The views of a scene show one set of named points, each view turned or mirrored, shifted and resized as a whole, with a little noise and some points left out.
In the rows, zero is written as 128.

Scene 1
View 1
puz: [125 160 110 171 155 132 119  91 110 122 104 153 139 188 130  87  97 165
 159 125  71 119 121 108 131 114 136 167 163]
Vopav: [110 173  86 137 159  95 123 130  74 122 127 184 144 139 136  84  62 152
 144 117 120 113 123  93 112 136 144 145 128]
Ziru: [114 165 104 150 169 130 172 159  78 103 177 177 150 123 137 112  65 121
 167 121 148  96 142 143 104 176 146 130  99]
dasi: [124 131 105 146 153 138 159 134  52  86 144 184 164 129 159 157  78 112
 156 126 112 128 145 161 118 155 167 127 138]
Nole: [125 208 104 175 172 119 166 146  87 111 150 198 147 135 117  82  69 139
 184 114 150  86 144 116 110 158 143 139 107]
ruv: [104 120  81 108 144 108 112 133  66 122 131 166 150 129 155 119  52 145
 125 124 103 128 120 112 107 134 145 143 132]
Bovaz: [102 167  70  78 167  76 102 153  81 155 131 178 151 147 155  68  61 167
 127 122  98 120  81  76 107 141 126 164 130]
vubi: [121 160 125 184 165 143 149 113 124 116 147 143 127 175 122  91  84 151
 162 124 100 100 134 130 120 134 125 159 132]
potu: [108 123  95 153 129 112  77  78 113 140  93 128 121 168 136  88  59 174
 118 114  74 123 126  73 120  91 126 170 156]
latig: [108 152  91 158 145 116 120 117  90 125 130 159 138 136 131  96  56 147
 143 111 114 106 138  97 111 124 136 148 124]
domot: [120 139 108 135 166 122 129 120 101 123 123 154 149 174 148 108  91 159
 146 135  72 132 107 123 124 136 136 167 152]
zud: [ 94 161  91 137 144 101 103 123 111 142 137 154 118 143 117  61  43 168
 135 107 122  92 115  66 106 122 116 164 109]
bok: [107 128 117 157 154 143 139 127 126 122 164 123 125 162 127  94  74 147
 136 128  93 108 123 127 111 136 123 157 119]
zov: [103 136  89 103 157 107 118 145  95 132 147 147 141 146 142  98  64 158
 130 126 102 120 103 102 109 141 125 155 122]
rus: [107 128 104 146 150 134 164 147  62  87 171 166 153 112 148 146  51 115
 149 123 143 112 151 153 109 161 157 124 106]
Zilir: [108 177  89 150 153 104 124 129  85 126 133 180 139 137 130  81  55 153
 154 110 131  96 133  90 114 138 138 144 114]
gak: [116 132  98 157 151 133 172 140  50  77 157 185 164 116 149 156  68 103
 163 126 138 123 159 167 114 163 170 120 122]
vumok: [127 163 136 195 173 156 175 126 129  98 165 142 128 170 115  96  92 139
 175 133 114  95 147 149 122 146 133 154 116]
View 2
zud: [ 69 124 190  96 135  90 107 147 123 139 143 149 115 122  99 113 140 136
  57 165 108 167 132 159 149 195 121 116 127]
gak: [128  95 112 150 104 142 105 179 147 101 115 154 150 120  92 196 128 145
 146  93  81 192 100 185  92 103 148 102  34]
Vopav: [100 106 174 121 129  99 102 163 152 127 141 147 137  97  82 120 144 126
  90 163  93 185 133 172 132 144 136 119  85]
Nole: [102  94 188 126 122 117 102 165 153 153 133 128 163 118  89 111 112 117
 129  92 125 192 136 192 109 166 159 109  37]
rus: [101 113 124 136 123 139 118 164 132 119 103 173 128 121  92 199 135 148
 113 127  65 174  95 171 108 119 119 100  61]
ruv: [100 118 135 128 127 118 106 155 137 109 130 166 120  98  88 163 159 137
  83 183  69 172 108 163 131 122 132 112 107]
vubi: [130 105 147  97 112 133  72 149 121 125 171 114 147 141 116 137 128 133
  94 114 139 154 107 157 109 180 177 114 120]
Bovaz: [ 84 118 172 114 146 112 115 139 153 140 140 159 132  77  74 100 161  89
  44 213  65 151 137 172 136 144 119 116 108]
domot: [130 105 121 113 117 136  77 140 134 110 172 133 142 108 103 132 152 104
  78 165  92 154 100 157 113 142 171 118 132]
latig: [ 93 114 162 111 123 106  94 162 125 120 146 140 129 118 102 145 140 147
  92 147 111 186 124 160 140 160 144 119 104]
vumok: [128  99 137 100  96 147  80 148 123 137 164 117 153 154 119 142 106 127
 111  66 145 148  96 165  89 189 184 113  87]
bok: [108 116 125  87 113 135  80 135 108 124 170 136 122 140 117 141 138 124
  56 143 116 131  96 138 124 194 163 115 157]
zov: [ 94 119 140 114 131 132 111 139 133 132 137 162 128 107  86 141 148 118
  57 170  76 143 108 166 126 150 128 111 115]
dasi: [147  95 106 147 107 138  94 177 146  90 130 147 146 113  96 190 141 141
 134 122  82 190  94 177 102  92 157 107  52]
potu: [ 98 124 150  85 124  86  64 153 111  83 175 132 109 117 116 137 166 154
  51 207 120 180 103 129 170 165 162 136 188]
puz: [143  99 138  91 109 111  59 159 134 101 190 111 146 117 110 113 145 122
  86 162 131 166 108 149 131 153 185 126 141]
View 3
rus: [151 120 146 100 164 122  89 135 141 135 125 118  89  95 174 120 109 135
 154 132 151 122 136 150 112 133 111 188 125]
Zilir: [131 141 150 125 129 121 119 142 124 145 146 121 103 118 148 121 122 124
 127 149 103 120 138 146 106 168 133 124  99]
domot: [123 126 127 110 104 147 118 166 140 156 141 116 134 140 124 115 121 125
 137 111 111 162 141 126 137 121 130  97 116]
Ziru: [152 141 159 104 168 133  86 148 130 139 135 130 100 106 164 125 124 139
 171 141 142 108 140 139  99 158 114 181 119]
Bovaz: [117 154 131 121  99 135 149 170 155 147 130 121 137 139 158 133 145 106
 112 138 118 157 164 169 106 163 123  97  96]
latig: [136 121 133 118 135 124 122 132 118 141 147 118  92 124 139 118 113 120
 121 140 104 125 137 141 112 149 130 127 111]
dasi: [143 109 153  95 147 136  85 145 152 146 127 116  97  98 163 112 107 139
 160 112 146 141 127 133 132 116 105 171 121]
ruv: [129 120 124 104 120 129 126 149 152 135 128 119 103 119 165 118 114 113
 120 129 127 154 145 161 122 130 113 136 111]
Nole: [147 147 172 120 139 126  90 145 118 160 156 123 102 106 142 126 130 149
 160 149 118  96 121 129  94 182 127 149 110]
bok: [142 124 111 113 164 154 122 136 109 124 139 139  99 151 119 132 112 114
 147 133 123 125 151 128 108 115 138 131 135]
vubi: [148 126 131 119 151 151 109 141  98 147 153 132 104 137 108 119 112 131
 157 133 108 116 135 108 111 129 139 124 130]
zov: [125 143 120 109 130 135 137 153 138 132 129 131 118 142 150 133 128 109
 123 137 128 140 161 159 110 135 127 127 115]
potu: [121 108 100 130 108 133 155 121 121 135 151 113  96 148 120 110  94 100
  92 127  88 149 149 141 131 119 145  78 108]
gak: [153 107 153  93 156 134  78 146 147 143 131 117  94  88 174 109 109 144
 168 119 145 125 126 131 127 130 105 188 122]
zud: [130 145 125 132 124 123 147 131 116 131 150 128  98 143 140 131 123 109
 107 157 103 123 154 161  96 167 139 105 105]
puz: [136 115 131 129 118 147 115 145 116 151 153 121 116 141 103 111 107 129
 138 118  96 140 131 108 133 122 139  93 114]
vumok: [152 129 138 111 171 155  88 144  90 142 153 137  98 138 104 125 118 143
 180 132 116 101 137 100  99 134 134 142 137]
Vopav: [131 136 147 119 118 121 123 151 139 151 147 121 109 114 155 121 121 122
 129 135 109 130 138 147 111 163 122 124  99]
View 4
Zilir: [159 132  75  88 112 130 122 161  64 136 102 109 161 108 122 144  95 127
 164 140 129 115 130 130 157 142 108 128  83]
zud: [157 128  64 116 137 102  99 155  44  81  82 115 131 118 115 142 105 114
 163 114 136 107 158 130 157 125 109 149 108]
bok: [134 139  89 141 133 119 128 147  79 122 119 156 146 114 124 120 124 141
 168 135 162  92 134 130 128 111 109 127 128]
zov: [138 153  95 131 131 115 129 137  65 102 105  99 121 117 120 138 105 123
 153 122 130 110 153 100 119 115  94 138 106]
latig: [149 124  79 112 107 104 127 153  56 123  97 134 155 115 118 146 105 129
 161 122 132 112 140 116 142 120 101 136  93]
gak: [141 141 109  93  83 152 169 140  97 190 143 112 173  95 124 148  97 150
 156 153 119 125 107  94 122 132  89  99  71]
puz: [107 103 103 123 101  78 128 141  66 113  92 182 146 153 106 138  99 137
 151 132 127 106 144 122 126 133 127 123  98]
rus: [156 146  96 100 101 155 158 147  89 175 137  99 168  87 129 146 105 145
 168 144 129 121 112  95 125 120  82 117  80]
Bovaz: [136 151 107 123 132 101 113 136  55  73  86  67 100 138 103 141  89 110
 139 112 111 119 172 102 128 136  95 148 101]
Nole: [146 129  90  72 105 137 126 167  91 142 114 100 161 123 113 131  82 122
 153 158 123 117 123 148 168 170 127 109  82]
Ziru: [149 150 102  94 111 163 143 159 101 162 138  92 166  94 123 127  96 132
 156 161 138 113 117 125 147 147 106 106  90]
dasi: [133 137 117 104  82 138 165 134  92 177 133 117 164 106 120 150  98 150
 153 145 114 122 118  92 108 125  87 104  69]
ruv: [144 142  97 122 107 116 138 137  58 123 102 104 135 113 124 152 102 132
 155 117 117 120 143  74 110 106  80 136  86]
vumok: [122 126  91 115 121 130 143 152 101 147 125 170 173 114 117 113 117 143
 164 165 162  91 116 151 146 147 137  98 117]
vubi: [117 119  89 124 118 108 129 147  82 125 109 173 161 132 115 126 110 139
 163 149 153  97 131 142 143 138 127 115 111]
domot: [111 133 114 140 113 100 143 128  77 112 105 149 131 139 107 131 100 135
 145 129 126 105 145 105 111 123 111 122 104]
View 5
potu: [140 124 138 107 123  83  86 153 120 151  69 106  59 105  91 153 141  94
 142 154 152 124 134  60  90 178 173 100 109]
ruv: [137 110 143 154 118  78 101 124 110 115 117  78 104 122 123 170 138  70
 162 141 115 131 160  91 131 147 135  96 124]
vumok: [109 156 123 104 177  87 120 137 137 125 148 106 102 104 111 123 170 114
 153  88 124 158 121 174 151 166 134 151 105]
Ziru: [115 119 124 125 141  76 115 109 121  91 159  76 126 131 140 151 178  80
 183 111 104 162 150 173 169 149 118 120 110]
latig: [121 115 130 103 124  79  96 124 117 120 109  87  90 118 116 150 173  87
 166 131 132 146 148 119 124 167 145 103 101]
Vopav: [131  87 137 136  98  92  93 119 137 102  93  78 102 131 131 177 163  76
 177 140 112 143 162  85 129 151 122 109 105]
bok: [133 140 105 125 160  79 104 144 127 138 127 102 100 104 107 144 147  93
 138 122 135 130 136 146 130 156 141 135 126]
Nole: [ 97 105 126  92 126  97 106 113 144  95 134  85 110 138 132 145 205  95
 196 103 111 173 143 161 154 162 118 129  80]
vubi: [115 137 131 101 159  91 113 141 138 129 126 108  88 102 100 134 166 103
 152 107 135 148 123 134 130 170 145 139 102]
zud: [144  98  91  97 105  88  67 138 140 128  83  95  82 123 115 157 173  90
 176 148 134 127 161 109 103 157 137 119 105]
gak: [102 127 168 150 145  65 141  99  92  96 168  68 130 121 141 153 159  67
 176 111 100 171 139 147 183 158 132  94 109]
Zilir: [122 101 125 102 115  87  89 123 136 110 105  85  96 127 117 156 183  86
 183 126 124 152 152 126 123 164 126 113  94]
puz: [117 127 156 109 145 104 116 146 146 129  97 117  83 102  97 136 147 101
 149 111 135 147 115  86 120 178 155 131  96]
zov: [143 110 118 148 122  83  89 128 139 117 111  85 103 119 123 167 148  83
 166 140 120 127 159  99 124 146 124 127 129]
dasi: [106 128 176 155 147  69 142 113 102  97 155  71 126 121 138 158 146  71
 165 118 107 164 139 124 173 153 134  95 108]
rus: [119 120 150 143 141  62 120 109  88  98 165  59 128 125 137 161 161  65
 175 120 107 163 152 156 172 146 129  91 117]
domot: [127 126 152 143 139  98 124 133 151 121 112 108  94 106 111 152 131  97
 146 122 120 132 127  88 130 163 137 136 118]

In a view up to two points have been moved. Name them for each view, in the order of its rows, or write none.
view 1: none
view 2: rus, bok
view 3: domot
view 4: Zilir
view 5: Vopav
